A landscape with many valleys, sampled at points; each row gives a point and its height.
A ball rolls from a point to whichever of its 2 nearest points has the largest drop for the distance, and stops where none of them is lower. Distance is the straight distance between rows; heights are no part of it.
K_286: [-13  -7 -12  13   1 -27 -12   0  25   0   3   9   0  21 -23  23 -16 -28
  14  24  -8 -26 -17   0  -5  10   1  -7  32 -38  12  -6  64  -2 -26  -4
  25  12  -3   1 -26]  height 471
K_168: [-18   0 -14  -4  62  14  40 -37 -18  -1  31   8  19 -18 -27 -16  12  14
  -7  49  13  10   5  14  24   4  20  34   9 -19 -18  15   6  -6 -31   0
  31   4   3  10   4]  height 727
K_799: [ -6  29  -7  23  -7 -14 -16  11  11   8   0 -12   9  23  51   9  -3  -9
  13  20  20  -5  32 -16  -2 -32  30 -15 -37  -4   9   9  -5  22  13 -10
  -5  14   0 -14 -19]  height 622
K_26: [-16 -12 -10   2 -39   2 -27  37  -4  30   4   4   1 -16  13   9   1 -14
  41  -2 -47 -15  -8 -31   4  36 -38 -21  -1  26   2 -23   1  32  -2  -3
   8 -11  24 -12   1]  height 722
K_297: [ 25 -29  14   9 -37  28 -32  -6 -13  26  -2   8  -3  14 -27  22   5  21
  10 -29 -37  -8   0   8 -13  -1 -33 -47  18 -14 -12 -34  11  18   5 -12
   2  13 -11  -8   2]  height 598
K_836: [ -5  -8  -8  11  11 -40  -4  24  -7  28  14 -10  45  18  11  37   2 -38
   4   5  32 -11  14  -4 -27 -32   6  -8 -17  -7  23  -2 -20   8  23  44
 -21  30  22  18  15]  height 520
K_867: [-47  17  26  20 -39 -27 -28  33  22  12  -5 -27   9  13  52  32  16 -12
  -5  10  -5   1  -1   5 -19   0   7   3  23  26 -15  24   4   1  27 -33
 -39  13  29 -10 -21]  height 363
K_916: [ 11  31 -23  -2  19  22  34   5  25 -17 -21  -6 -10  12 -14  15  14  -3
 -24  34  18   6  -6  14  25  -1  34 -13   2 -26   3   3  21 -21   6 -29
   4  22  13  -2 -14]  height 546
K_455: [  3  13   7 -10  25   4  18  -6 -14  10   7 -20   0 -20   1 -14  18 -17
  -5  -5   1  51  44 -16  -5   8 -18  -3 -17   1 -26 -19 -20   8 -16   9
   8  -8  -7 -22  28]  height 197
K_79: [ 24  10 -19   9 -10  25  15 -25   2   4 -18 -11   7 -19 -16 -17   0  41
 -32 -27  -5  27 -18  -6  13 -10   4   5   1  10   4  -8 -35 -27   3   5
   1 -43 -31   1  30]  height 435
K_801: [  8  -3 -10  12   5 -35 -21   6  13 -10  -4  17 -26 -12  13   3  -3  17
  -9   3  11  10  -7 -20 -21  21 -23   2   7  20   0  -2 -17 -25  18  -5
  10 -27  23 -11  -3]  height 640
K_231: [ 37  -9  12 -11  -1  32   6 -17 -27   7   5  -1 -41 -20 -19 -26   4  25
  33 -14 -63  18  13  14   4  -5 -17 -11  -8  16 -31  -3  -1  13   0  -3
  -9 -18  -4  35 -15]  height 308
K_841: [  0   9  -7 -11 -34  -7   0   3  31  16 -11 -51 -14  -7   0  23  -3  13
  -1 -54 -12   6 -10 -13 -23  13 -14 -11  18   4   6  -2   6  -4  37   6
 -21  15 -22  -6   0]  height 404
K_757: [-20  -5  24  17 -53 -11 -48 -10  -4   5   8   0   6  22  29  20  17  -4
 -10 -19 -31 -27 -32   8   7 -24   6 -29  28   9   6  -8  21  12   2 -53
 -11  15 -24  -8 -31]  height 691
K_550: [ 18  -1  -7  17   0  19 -11 -24  30   2   2  -8  15 -19 -19 -19 -40  46
  25  21 -49 -24 -16  24   0   9  20   2 -12 -22  38  -4  19   5 -10  -8
  27  10 -20 -12 -17]  height 586
K_877: [ 12 -26  20 -35 -10  10 -30  11   2  18  12  49  24  17 -20  20  10  -9
  33  40 -29 -12   1  18   6  30 -12  -9 -23 -10  10 -54  16   6 -22   4
  27  16  -3  -9  12]  height 535
K_700: [-15   6 -23  -1 -45 -13   3   8  17  -8   5   8   9  -3  35   4 -12 -26
 -16 -32  40 -16 -15 -29 -20  18  17   3   5   8  45  22   6  23   3   6
 -27 -27   2 -15  -6]  height 779
K_144: [  6   3 -11  -6   4  -9   2 -22 -13   7   2  -3  14 -20 -11 -24 -23  42
  -7 -22  -1 -13   1   6  -1 -15  18  31  -3  16   1  51  35  -1   2  -5
  -6 -32 -19   9 -12]  height 686
K_116: [ 17  -3 -16  22 -34   8  -5   8  11   3  -5  15  17  -2  42  -8 -16  -7
  16  -3  36 -12  19 -25 -16  -6  -2 -21 -18   0  32 -30 -52  27  -9  32
   8 -15 -11 -24  29]  height 675
K_876: [ 22   4   8   8 -32  14 -11 -16  48  11 -16 -57 -22 -18 -16  -7   0  13
 -11 -52 -40  15  -8 -12 -28 -11 -12  -1  39  -6  16  -9 -21  15  30  24
 -27   8 -30  14  -6]  height 450
K_893: [ -1  41 -17  20 -21  11   2   4  13   0  11  -1  38   6  25 -17  -1 -30
 -17   9  35  10  32  -6 -28 -12   9  12  -4  -2  32  14   0  21  -3  -8
 -45   9  28 -14  15]  height 406
K_469: [  3  33 -21  10  15 -17  21 -22  -8  -9   8  26  26   6  -2 -12   3  -9
  -2  16  42 -10  11  -6 -17 -10   6  23 -14 -15  17  13  10  -4 -25   6
 -24  -5  23  -8  23]  height 465
K_443: [  8  10 -13 -10  19 -20  25  -3 -22  12   4 -12   2  -9 -22 -16 -33  13
 -26 -17 -20   8  -2  21  27 -31  39  21   6   9  -7  51  26 -19  48  -3
  -8 -10  -7  29 -10]  height 660
K_939: [  6  26 -22  14 -10  -3  18  -9   3   1 -14 -10  27 -22  13  -6  21  19
 -24   4   6  14  -7  -7  36 -12  22 -13 -21  -2  15   1 -19 -19  -4  -4
   2 -19 -23 -24  16]  height 371
K_658: [-13   9 -30   0  10 -19  37  -9 -42   8  -3  15  -1   6  -6 -27  18  -3
 -40  -5  45   9 -24   8  22 -16  36  12 -12  14 -29  32   3 -31  14  -4
  15 -43   6 -11  14]  height 486
K_805: [ 11   0 -24  23  10 -30 -26   7  26 -10  -6  19   8  11  14  13 -20 -22
   6  35  24 -10  -3 -13 -10  10   4 -15   3 -23  24 -31  -2   2 -11  24
  26  -8  29  11  -2]  height 538
K_977: [ -5  23  -5   4   9 -11  -5  26 -22  -1   4 -27  22  19  15  18  26 -38
 -55   6  29  34  20 -18  15 -17  19  -3 -20   8 -17  41  20  -6  39   0
 -19 -23  10  -6  -5]  height 478
K_782: [-10  -2  -8 -15 -22 -24  -1  36  17 -19 -29  -6  12  14  20  42   4 -22
 -22  -4  31  16  11   0  -5  -3 -11   0   4   6   3  13   2 -23  42   1
   3  16  20  -4  10]  height 283
K_495: [  6  -3  12  -1 -40  13 -26  14  23 -12  -5   5  11  10   0  33 -17   2
 -29 -21  11  -2 -14   4  -4  27 -21  -4  22 -25  36   2  17 -13  -8   3
 -16  18 -17   5 -16]  height 507
K_193: [ -8 -27  18   9 -50 -32 -16  -7  12   4 -11 -20 -25 -28  -5   1 -10   0
  -2 -54 -38 -11 -13 -23 -29  -6   8  -5  22  10   5  47   3  24  30  -2
 -44 -21   1  26 -38]  height 731
K_218: [  3 -16   1 -23  29   5   3  -9  -6 -27  -5   8   5 -10 -10  19   7  29
   0  18  18   9  -2   2  13   2 -12  -3 -14   7   4  -6  -3 -17  -6  20
  24  -9 -11   7  13]  height 344
K_890: [-18  18  14 -12 -10 -19 -15  -2 -10  -7   6   2 -12  -9  16 -12   0 -12
  21 -13 -14 -12  14 -31  -1 -12 -36  -1 -11  16 -11  12   9  20 -23 -27
 -19  12  -8  -6   2]  height 430
K_967: [ 27 -12   0 -10  16 -20  19   5  -1  24 -12  31  10 -19 -24 -20  12  22
   6 -15   5 -17   4 -23  10  19 -21  15 -15   0 -23 -27 -35 -18 -14  21
  -5   0  -4   8  47]  height 604
K_802: [ 22 -13  -8  -4  38  25  11 -42   6  10   6  -9   7 -14 -42   4 -20  52
  16  31 -43   9   7  33   4   9  21   5  -1 -25   1  -5  26   0  -8  13
  32   5  -6   6  -7]  height 544
K_601: [-45   6  23  26 -72   5 -17  40  26   2   2 -22   8  -5  32  21  24   1
 -11 -19  -6 -10 -15  10 -20  22  -4  -3  32  13  10   4  -5  16  14 -27
 -40  21   5   5 -27]  height 414
K_235: [-14  -1  44  10 -30  38 -23  10   5 -11  11 -32   1 -22  44 -31   8  -7
   6  -5 -19  10  13  12   1  -1 -11 -18 -17  -3   8  -7  -1  31 -24 -27
  -6  23 -38 -27  -5]  height 358
K_811: [  2  10 -15 -34  -1 -23  14  10  17   1  -8 -26 -15   4  -7  26 -19  -2
 -21 -29   6   6 -24   7  -7   9 -10   1  15   4  -7   0  18 -35  38  -6
  -5  24   2  -4  15]  height 351
K_258: [  0  20  20 -10  21 -20  -5  -2 -24   1  15  27 -17  25  10 -11  -2 -22
  24  10   3  -7  21   4   3   4 -23  -1 -25 -16 -23 -18  12  -5 -32 -21
  -9  27   4   6   7]  height 437
K_659: [-27   1  -9  18 -31  -4   3  20 -14  12  16 -17  -7  -1  43  27  15 -30
  23  -5   0  -8  10 -37 -19  -6 -22 -21  21  11  13  -2  -9  32  -8  18
 -37  24   9 -19 -14]  height 409
K_922: [ -2  22 -11  23  -5 -41 -15  -3  21  10   1   1  -2 -15  11 -10 -12  25
   5   2 -20 -23 -12  -8  11  13  10   7  -5   3   7   6   2 -13  10 -36
   3  -4  10  -5 -14]  height 597
K_585: [ 24 -54  -5 -15  62   8  -2 -11 -29  14  32  24  -2 -24 -41 -15   5  31
  -2  22  -9 -20 -44  17  34  -1  -3   8   1  16 -29  19 -11 -14  43  33
  22 -14  30  43  12]  height 587
K_582: [ 27 -16  12   7 -53  43 -22  -1  28  20  -1 -44 -17 -24   1  -3  12   6
  11 -33 -47  -5 -11 -16  -1  12 -26 -29  38  -6  -5 -34 -12  30 -18  37
 -15  14 -20  -7  -1]  height 502
K_938: [-41 -19  13   1 -37  23 -27   9 -29   2   9  -3   6  27  27  31 -17 -48
  29  -5 -25 -23  -6   4  -9  -1 -11 -24  17  17  36 -12  20  41 -33 -15
 -10  21 -20 -43  -3]  height 271
K_832: [  5 -20   8 -17  27 -30  -7   4  16 -16  -8   7   8  22 -14  39   0  -4
 -14   1  21 -15 -24  14  -1  12  -6   8   6 -28   2  16  50 -28   6  16
  22  13   4   8 -22]  height 415
K_920: [-23  -2 -11  24 -20 -19 -55  18 -13   7  11   1   8  18  -4  33 -21 -36
  13   2 -19 -27 -35   0  16  30   8 -31  25  -3  13 -10  42  15 -28 -10
  25 -12  13   2 -21]  height 526
K_576: [ 33  -1 -10   2 -15  17   7  -1  18  11 -12  12  -8 -19  -4 -28  -6  23
  28 -29 -31  -4   2 -19   0  37 -40   8 -16   6 -20 -30 -23   1 -15   1
   3 -23  13  -2  24]  height 555
K_310: [ 14 -15  23 -16   1  22  -3  -9 -20 -12  -4   5 -27  -4   6 -12   0  13
  24 -12 -34  11  11  28  19   6 -23 -25 -11  12 -28 -16  21   6 -21 -28
  12 -14  -3   1  -8]  height 231
K_707: [ 30 -29  21 -46  36  32  11 -23  13  13  -7  22   6  -7 -38   6  -4  46
  10  34 -21   6  -5  25  25  33  21   7  -9 -11 -41 -40 -33  -2 -18  27
  36  12  -5  29  26]  height 632
K_143: [ 12  20  -8  16 -25  29  17   3  31  -2 -33 -36 -17 -24 -25 -14  24  15
 -31 -34  -2  39   5 -36   6 -14 -12  14  27   5 -17  -8 -48 -17   5  -1
 -10 -22 -26 -11  13]  height 491
K_880: [ -6  33 -15  11  15   3   8  13  19 -26 -21 -13   5  20  10   3  -1 -19
  -2  45  30   0  31   2  10 -50  47  -3 -26  -9  11  24  15   4  10 -16
  -1   1  17   3 -19]  height 585
K_25: [ 31 -28  15 -39  11  34   7  -6   9  17 -16  16   3  -1 -22   5  -8  23
   4  14 -32  16  13  12  28  31  -1 -29 -29 -17 -30 -52 -14   7 -21   1
  24  17  -7  -7  35]  height 667
K_647: [ 35   7  -8   5 -18  14   1 -16  23  -4  -4  -2 -15 -30  -3 -29 -25  32
   8 -31 -43   6 -20   9  -8   4 -18  10  16  15   6 -24 -35 -11 -10   8
 -16 -27  -7  29  16]  height 501
K_979: [ -4   1  -2  13 -20  -8  -1   2  16   6 -16   3 -22  -7   0 -17 -27  24
  13 -32 -40 -16  -9  12   0  18  -3 -13   3  -2   3  -7  -6  14   0 -60
   1  10  19   9 -21]  height 557
K_268: [ -1 -11  19  -6 -16   9 -31  14 -14  16  11  23  30  30  20   8  -5 -34
  56  31 -29  -6  34   7   2  37 -27   0 -40  -4  12 -49   2  35 -27  10
  11  24  -7  -9  19]  height 584
K_28: [ 14   6 -18  11  20 -27  16 -20 -25  18   5  34  21  18  -8 -30  10 -24
  -7   3  57 -13  -8  -5 -27  -9   3  13 -13 -13  -1 -17 -25 -12 -15  34
  -8  -8  21  -7  54]  height 519
K_982: [-50 -14  26  14 -25  20 -37  29 -13  13 -16 -15  14   9  45  21 -24 -19
  11 -19 -27 -48 -12   6   2  -6  24 -10  14  12  22  11  24  27 -30 -27
 -20  20  -9 -38 -25]  height 339
K_883: [ 10   3 -10  -9  40  13  25 -14 -14 -20  13   2  -1  13  -6  -1  -7 -27
  -5  15  31  42  32   9 -29 -43  -3   4 -21   3   4   3 -35  -3   2   8
 -12  10  22  26  14]  height 615
K_325: [-16   7   9  26 -23  25 -15  27  22  -9 -20 -18  28  -1  26  19   3  -7
 -33   9   8 -25  -2   1  -8  -3  27  -1  -3  -8  37  49  27  17  -1 -33
 -51  12  18 -43 -30]  height 679
K_357: [  2   4  21  -9 -17  27  -3  -9  12  -1  14   4  -9  17  15   0 -33  -8
  23   9 -21 -13   5  43  -9  27  12  -6  -7 -22  36 -44  11   8 -37 -26
  10  28 -28 -42  -7]  height 275
K_616: [ 10   4 -14  16  23 -40  -9  -2   7   2   0  28   5 -11  10 -35  -8  22
  37  24 -14 -33 -13  -4  30   9   1  27 -38   9 -29   7  11 -14   2  -3
  41 -25  27   0   2]  height 645
K_574: [ -4  29   5  34 -32  26   3  20   2  -5  10 -25  19  -7  47 -19  35 -17
 -22   1  30  26  36 -15 -22 -15  10  -9  -1  15  11  24 -15  30   9 -18
 -46  -6   8 -25  -8]  height 350
K_944: [ -9  11   3  32 -15  34  12  29   3 -37 -22   1  12 -11   7  -1   1   6
 -27  22  29  -8  17  18  -2 -10  32  14 -19   0  26  47   3 -10  -3 -29
 -35 -18  23 -35 -20]  height 704
K_731: [-25   2   5 -12  -4  -6  10  32  -2 -41 -28   5 -11  11   0  19   9  -8
 -12  -2  36  11  20  -2 -14 -15 -18  20   5  19 -21  44  12 -14  19 -20
 -20  -1  26  10  -6]  height 208
K_14: [ 42 -15   8 -23  10  40  -1 -38  14  29   3  25   5  12 -44  -4 -26  35
  38  42 -61  -5  -5  44   6  26  23   4 -10 -36 -26 -37  13   7 -10  20
  26  19   2  32   8]  height 588
K_148: [ -9  38 -11 -19   7  27  45  -3  -7 -20   8 -13 -22   5 -22  -1  19  17
 -15   2  23  30   5 -26   0   3  -3  22  -6  25  -4   4 -32 -22  15 -14
  -4 -13 -28   4   4]  height 574
K_753: [-26  -3  -7  -1  34   2  30  15 -41  -2   6   4  30  22 -15 -11  21 -30
 -51   4  48  42  27 -24  -5 -17  12  -3 -21   5  -4  -2 -25   2  16  26
  17 -48  -6   2   5]  height 569
K_966: [ 15 -15  18 -23  74  -3   8 -23   1 -17   1  16   6  20 -23 -15  22   5
  -8  47  48 -12 -24  -6  -1  15   5   0  -2  -8   0 -27 -54  -9   4  29
   8  18  10  26  35]  height 472
K_362: [ 15 -29  -7 -10  52   0  32 -18 -14  19  14  19  15 -28 -38 -25  17  37
  30  24   0 -39 -33  16  38   4  19  25 -16  -4 -36   2  -4 -13   7  27
  47 -13  21  25  22]  height 539
K_124: [ 16 -20  18 -18 -17  -6 -12 -16 -24  11  -1   6 -30 -11 -45 -15   2   8
  18 -24 -46  14  24 -10  -1 -30 -28 -15  26   0 -24  14  17  18  11  -8
 -18  11 -26  29 -16]  height 372
K_959: [ 14   9  -1  -1  64 -26  28  -4  10  -2  14  15  -2  22 -17  -5   9 -35
  -1  45  38  -4  15  16 -10 -34  26   9 -15 -28  10 -10 -16 -16   2  19
 -10  36  28  25   6]  height 570
K_507: [ -4 -24   1 -32  70  -3  40   3 -26   0   5  11  -1   7 -19  16  19   0
 -38   2  44   1  -8   2  24   3  23  20   1   9  -9  35  14 -22  14  18
   8 -13  10  13 -15]  height 413
K_408: [ 15  18 -10   0  -9 -29  29  10   8  13  -2  13 -27  -5   2 -36  17  -5
   2 -26  34  -3  -7 -41  -8   2 -19  19  -3   4 -35 -19 -45 -16   8  24
   1  -7  -6 -17  41]  height 646
K_446: [-32 -23  14   2 -29  15 -24   3 -32  11  17 -18  -2  24  34  22   8 -55
  50  -3 -18  -4  19 -19 -24 -13 -33 -35  16  11   2 -22   7  56 -22  23
  -3  24  -1 -20  -1]  height 346
K_631: [-11   0   4 -18   6  13   5 -17 -16  -4  -8 -29   2 -10 -37   4 -17  39
  -1 -12 -42  31   8  39   3 -10 -12   1   6  11  -3   8   8 -15  23 -15
  15   4 -37  19   7]  height 337
K_749: [-33  12   3  25 -37   4  -9  19  18  10  -8   2  -2   2  28  -9 -15 -16
   9 -30 -28 -21   1  23  -2  31  -3   0   8  -5  21 -29  -8  20 -16 -62
  -4  32   7 -13 -17]  height 515
K_999: [ 17 -44  15 -21  41 -20   5   6 -25   0  -4  12 -15   4 -23  33  16   0
 -37 -23   4  17 -12   7   0   6 -25   2   7  -8 -22  36  22 -29  14  11
  -2  -1   7  14 -15]  height 355
K_55: [ 12 -38  17 -25 -28 -18 -20   0  -9  14  -5 -10 -27  10 -11  33  34  -5
   5 -35 -11  -2  -6 -20  -6 -10 -33 -42  18   4 -26  -7  26  12  21   6
  11  14 -18 -12 -11]  height 626
K_556: [ -1   5  -4  23 -13   4 -25  10   2  17  16   8  18  23  34  -1 -37 -20
  41   8   6 -14  37 -17 -15  21  -8  -6 -32 -12  32 -35 -22  41 -14  19
  17  14  -2 -11   2]  height 630
K_247: [  7 -17   7 -30  41   7  19 -43  -1 -27   3  12  14   6 -10   3  13  19
 -16   7  57   3 -38  -9  -6  10  -8  26   5   3  -4  -6 -36 -20  -3  39
   5  -4  -2  25  51]  height 416
K_458: [ 22 -16   3   1  15 -12 -17  16  20   0  -9  38  10   6  -7  11   7  -4
  18  39  -8 -20   1   3  19  17  -3 -24  -1 -29  14 -51  10  -4 -35  20
  29  13  11  -5   4]  height 485
K_416: [-12 -15  28 -10  38   1  11  21 -39   5   4  12   0  -8 -33 -17  35   0
   9  16  -2  33  50 -19   1   8 -28   0 -27   9 -23 -12 -22  14 -21  12
  14 -13 -22   4   5]  height 286
K_615: [-23  15 -17   4   2  14  26  29 -35 -20 -11   2  29  36  -9   7  20 -39
 -56   5  43  34  19 -10  -1 -15  24  17 -24  21 -17  37   1 -12  44  18
   3 -55  22   2   1]  height 523
K_694: [ -7 -15 -22 -24  -7 -25 -12  21   6   2   1  25 -25   4  -4  10 -28 -16
  22 -10  -8 -16 -20 -16 -16  35 -31 -12  17  21  10 -35  -1   4  -3  -7
  19   1  17  -6   8]  height 683
K_695: [ 16 -18  16 -16 -39  35  -9   7  24   8  -8 -16 -21 -14  11   3  21 -20
  37  -7 -23  12  20 -19  -1  19 -38 -26  17  -5 -14 -52 -15  28 -29  34
  15  14  -3 -32  12]  height 550
K_522: [-31  19   5   9 -12 -44  -6  28  -6 -19  10  -5 -26  -9  23 -27  -8 -41
  17 -13   1  -2   0 -20 -13 -20 -28  12 -12  17 -29  21 -19  -6  12  -9
 -13   9  23 -18  24]  height 364
K_693: [-21  33   3  17 -28 -13 -33   2  18 -12   4 -13   4  20  37  27   7 -15
   1  20   6 -19 -19  -8  12  -9  11 -28  -3 -12  28  -8  18   3  -1 -34
 -15  28  -5  -7 -24]  height 658
K_981: [ -5  -1  17   3 -19  -3 -26  -9   9  -6  -4   3 -17  11  10  15   7 -11
 -28 -21 -35  -1 -28  36 -17 -15  11 -11  29   8  18   3  32  -5   4 -68
 -22   6   2  -9 -37]  height 719
K_679: [ 16  -9  12 -28 -17 -14 -10  17  11   1  -9 -18 -39 -10  12  -2  29 -13
  22 -11   9  18  19 -33  -3  -1 -30 -34  10   8 -22 -33  -8  16   8  26
  26  12 -17 -15   7]  height 591
K_736: [-49  13   6  39 -51  13  -8  45   2  11  12 -23  14   1  53  15  -1 -17
  21 -20  -6 -15  -3   5  -2  34 -10  -9  28  14  16 -18 -26  30 -22  -6
 -20  30   2  -3 -12]  height 462
K_555: [ 26 -10  12 -18   1  36  -1 -26 -23   1 -16  -4 -11   7 -38   6 -30  43
  17   3 -48  28  22  28 -12  -6   2 -15  10  -7   0 -22 -11   6  31  34
   0   4 -28  27  21]  height 399
K_435: [-19 -13 -16  13  47 -41  26  -2 -34   4   8  30  -7   8 -17 -28  21   2
  -2  21  50 -36 -32  15  16 -19  35  32 -20   6 -23  24  -6 -35  19  31
  25 -19  12 -15  14]  height 541
K_856: [ 27 -17 -15   0  28  -5  36 -17  20   7   8  13  -4 -17 -26 -10 -13  23
  31  16  -9 -43 -29  15  23  14   8  -8   5 -38 -29 -16  19  -8 -18  16
  34   8  25  29   4]  height 484
K_134: [-44  18  13  11 -10 -23 -19  24   7 -23 -27 -11  -5  -7  26  -3  -5 -11
  -3   9   5  11  16  -7  -5 -25  -1   9  -4  25 -30  40 -11 -11  15 -45
 -11 -12  29  -4  -2]  height 285
K_594: [  7 -11  -1 -30   3 -17  19  -9 -15   4  10   6 -20 -23 -26  -9  12   4
  -4 -25  -4   5  12 -32  -9  -5 -36  -3   8   3 -15  22  12   7 -12  -4
 -22  11  -9   2   6]  height 421
K_871: [ 21  -4  15 -15 -35  22 -18   5  20  13   7  13  -3  -5  -9  14 -26   9
 -10 -22 -16  -2   0   5   0  22 -21  -6  32 -21  20 -36  -9  -9 -37   8
 -20  18 -31   8  10]  height 547
K_896: [ -5  36   1 -21 -20  19  24  11  18 -16  -4 -38 -36 -12 -37 -14  40 -14
 -14 -16  16  43  16 -26   3  -4 -17  10  22   6 -22   8 -10  -7   9  -5
  -9   2 -18  -3 -10]  height 536
K_400: [ 19   0  -3 -21   1 -24  19  -5  21 -15 -14  -5 -30  -3  -3 -17  39 -35
  -9 -20  52  24  -5 -36 -14 -11 -10  13  12  11 -17  -6 -34 -15  14  59
   6 -21 -15 -12  25]  height 680
K_608: [ -6  -1  -5 -12  24  -2 -10 -14  10 -14   1  21   3  -1  26 -31 -32  15
  45  27 -15 -25   8   8  16  16   0  24 -23  12  -3  -1  23  17 -23 -15
  40 -10  10  -8  -7]  height 673
K_503: [ 30   5  -9 -18  35  16  42 -12  -4  16   6  -2 -14   6 -31  19  -4  30
 -48 -20  27  14  -6  -2  18   7  34  14   5  -5 -15   7   1 -37  14  18
  -7 -18 -10  17  -1]  height 463
K_745: [ -9 -11  28  -7  81 -16  -2   4 -44   5   7  30   1  18 -18 -12  15  -4
  13  42   5   1  28   8  14  -3  -5  20 -25   5 -27   0   1  -1 -19 -14
  16  13   7  11  -2]  height 368
K_382: [-13  -8  17  13 -40  10 -26  24  22 -12   1 -15  10 -24  19   5 -12  19
 -23 -16 -12 -28 -23   0   5 -12  16   3 -11   2  50  32  10  11   3 -30
 -37  15 -28 -12 -36]  height 653
K_628: [ -8   7  20  -4  19  -6 -15  -6 -14   2   0  -5 -33   1  -2  -8 -11   9
 -16 -19 -32  12  -6  35  -7 -18   5  12  18  22 -20  23  37 -21   5 -56
 -16  -4   4   7 -38]  height 745
K_45: [-13  17  10  14 -19  19   2  13   4  -4  -4 -42  10 -25  38 -20  31  -7
  -3 -14  13  33  35 -12   1 -15 -14 -18   0   2  -5   3 -20  16  -3  -1
  -6   0 -18 -21  16]  height 287
K_47: [ 10  17  29   8  -1  23 -24  -6  -4 -19  22   3  -3   0  41 -22 -13  -1
  17  27  -2  16  36   3  -6  -2  -2  -8 -40  -5  19  -6   6  18 -31 -11
  -8   1 -27 -14  -5]  height 418
K_136: [ 29   3 -17  -6 -36   8  27 -17   7   8 -21  -4  -3   7   0  -2  42 -13
 -45 -40  36  34  -6 -25 -11   0   6  23  13   6  -4  19  -8 -22   9  39
 -10 -42 -40 -20  24]  height 714
K_717: [ 20  -3 -12  10 -47 -23 -15  -4  15  16  15   3   5 -24   8   1 -15  15
 -22 -50  -8 -19 -27 -30 -10  24   7  -4  11   5  31  21   4  11   9  16
 -30 -27 -14  11 -15]  height 756
K_342: [ -1  -1   6 -15  78 -15  31 -15  12 -16  26   4 -15  12 -25 -11  22 -24
  -8  56  38 -10 -31  13  13  -4  19  10  19 -30 -18   3  -4 -25   1  19
  16  42  20  20  15]  height 527
K_800: [-29  28 -33  33  -9 -35 -25  11  29 -21   0   2  20   8  28   1 -41 -45
  20  24  14 -15  -9   0 -11 -18  30  -3   3 -10  40   8   0  13  -8  -2
   7 -16  35  14 -16]  height 592
K_214: [ -7  39 -28  13  21  35  41 -32 -11 -13   6  20  23   1  -6 -32  13   7
 -18  36  39  19   5  18  25  -4  22  43   6  -3  -3   5 -22 -23 -19 -11
  18 -18   5   9  19]  height 695
K_771: [  7  -8  20   8 -16  -7 -17  -8  -6   4 -10 -13 -20 -23  -3 -16 -14  40
  -6 -46 -26  -4   7   3 -20 -21  17   3  -2  19  -5  47  18  14  18  -6
 -37 -35 -17  27 -33]  height 710
K_817: [-19   7   8 -17 -17  -6 -10 -17 -21   6  18  15   2  30  14  14 -16 -38
  21  -9 -22 -16   0  23 -11  -1   2  -6  16   9  18 -34  31  12 -33 -40
   6  15 -16 -34  -6]  height 180
K_635: [ 10  23 -19   6   7  27  31   7  17 -12 -19 -21  -9  -2 -20  10  -4  43
 -36 -10   9  10  -9  19  15   2  34   7   5   1   8  16   2 -26  27 -25
  -2  -4   5   6 -23]  height 508
K_865: [ 11  -9 -11   4 -16  -8 -14 -12  25 -13  -6   7   5  10 -19  30 -31  27
 -14 -15   0 -13 -25  18  -7  12   0  20  20 -27  26  29  33 -26  18   7
  -2  13   4  34 -36]  height 464
K_185: [ 26 -26 -11   3  33  12   0 -42   2  -4  -1  -2  10   0 -34  24 -20  46
  -8   7 -21   7  -9  27   3  -2  12  15  16 -19  22  33  34 -12  17  25
  16   0 -11  29 -29]  height 506
K_328: [ 33 -20  -4  -7  53 -17   9   2   3  12  -5  15  -2 -13 -22  -9   7  -1
   1  30 -15 -13 -17   5  29   7   3 -28 -14 -18 -17 -27   8 -13  -9   6
  25   8  39  -5  20]  height 426
K_724: [-22   7 -22  37 -30  -2 -19  18  -7  17  23 -26  15  30  40  55  -7 -41
  11   3  12   7  12  -6 -35 -21  -4 -20   8   2  27  -3 -25  17  15  23
 -39  28  35  14 -16]  height 466
K_123: [ -4  27 -11   3 -25 -30   6   8 -13  -1  -6  -5  13  -5  28  -5  30 -12
 -30  -6  31  14  -2 -13  14 -22  25   5 -18  23  -3  31   0 -14  24  -1
 -10 -33 -16 -14   3]  height 431
K_530: [ -8 -10 -16   7  30  13  35 -26 -55  23  17  25  -6  -2  -5 -48  17  16
 -16  -3  41   2 -34  17  20   4   5  26   3  12 -44  -5 -25 -25   4  16
  45 -41   5   4  36]  height 545
K_9: [  2 -22 -25  16  40  -7  13 -21 -48   7  15  13  -1 -16 -36 -21 -24  34
 -18   2 -16   6 -15   9  26 -20  11  19   8  11 -21  45  -3 -10  44  20
  24 -29   9  38  -6]  height 629
K_91: [ -5  -4  -3  -1  41  41  44 -27 -26 -24   3  15  16   9  -2 -12  -3  -4
  -1  25  52  28  36  17  -7 -19  21  20 -19  -8   5  -7 -51   0 -20  24
  13  -7   7  12  26]  height 654
K_847: [-26  18  -7  25  13 -19 -19  -3  23 -30 -14   3  -7  11  32 -11 -38  -7
  49  30  -2 -36   0  13 -12   4  14  12 -10  -2  15  -6  25   5 -26 -17
  24  -6  22  -4 -28]  height 636
K_970: [-28  -9   5 -28  40   5  11 -12 -35 -21  13 -11  -5 -10 -35  10   5  21
 -10   8 -16  32  -8  11  16  -6 -28  13   2  17 -21   9   2 -27   9 -10
  26  -1 -11  18   6]  height 272
K_726: [-12  -6  -2   9  -1   0 -30  -3  18 -13  -9 -10  19 -13  -5  12 -25  19
  11  19 -36 -31 -18  13  -1  -8  11  12  -3 -10  48  24  41  -1 -19  -8
   3  10 -24 -25 -29]  height 621

For each start below, name the point where the ball stops.
K_757 | K_999
K_55 | K_731
K_193 | K_328
K_944 | K_999
K_400 | K_939
K_214 | K_970
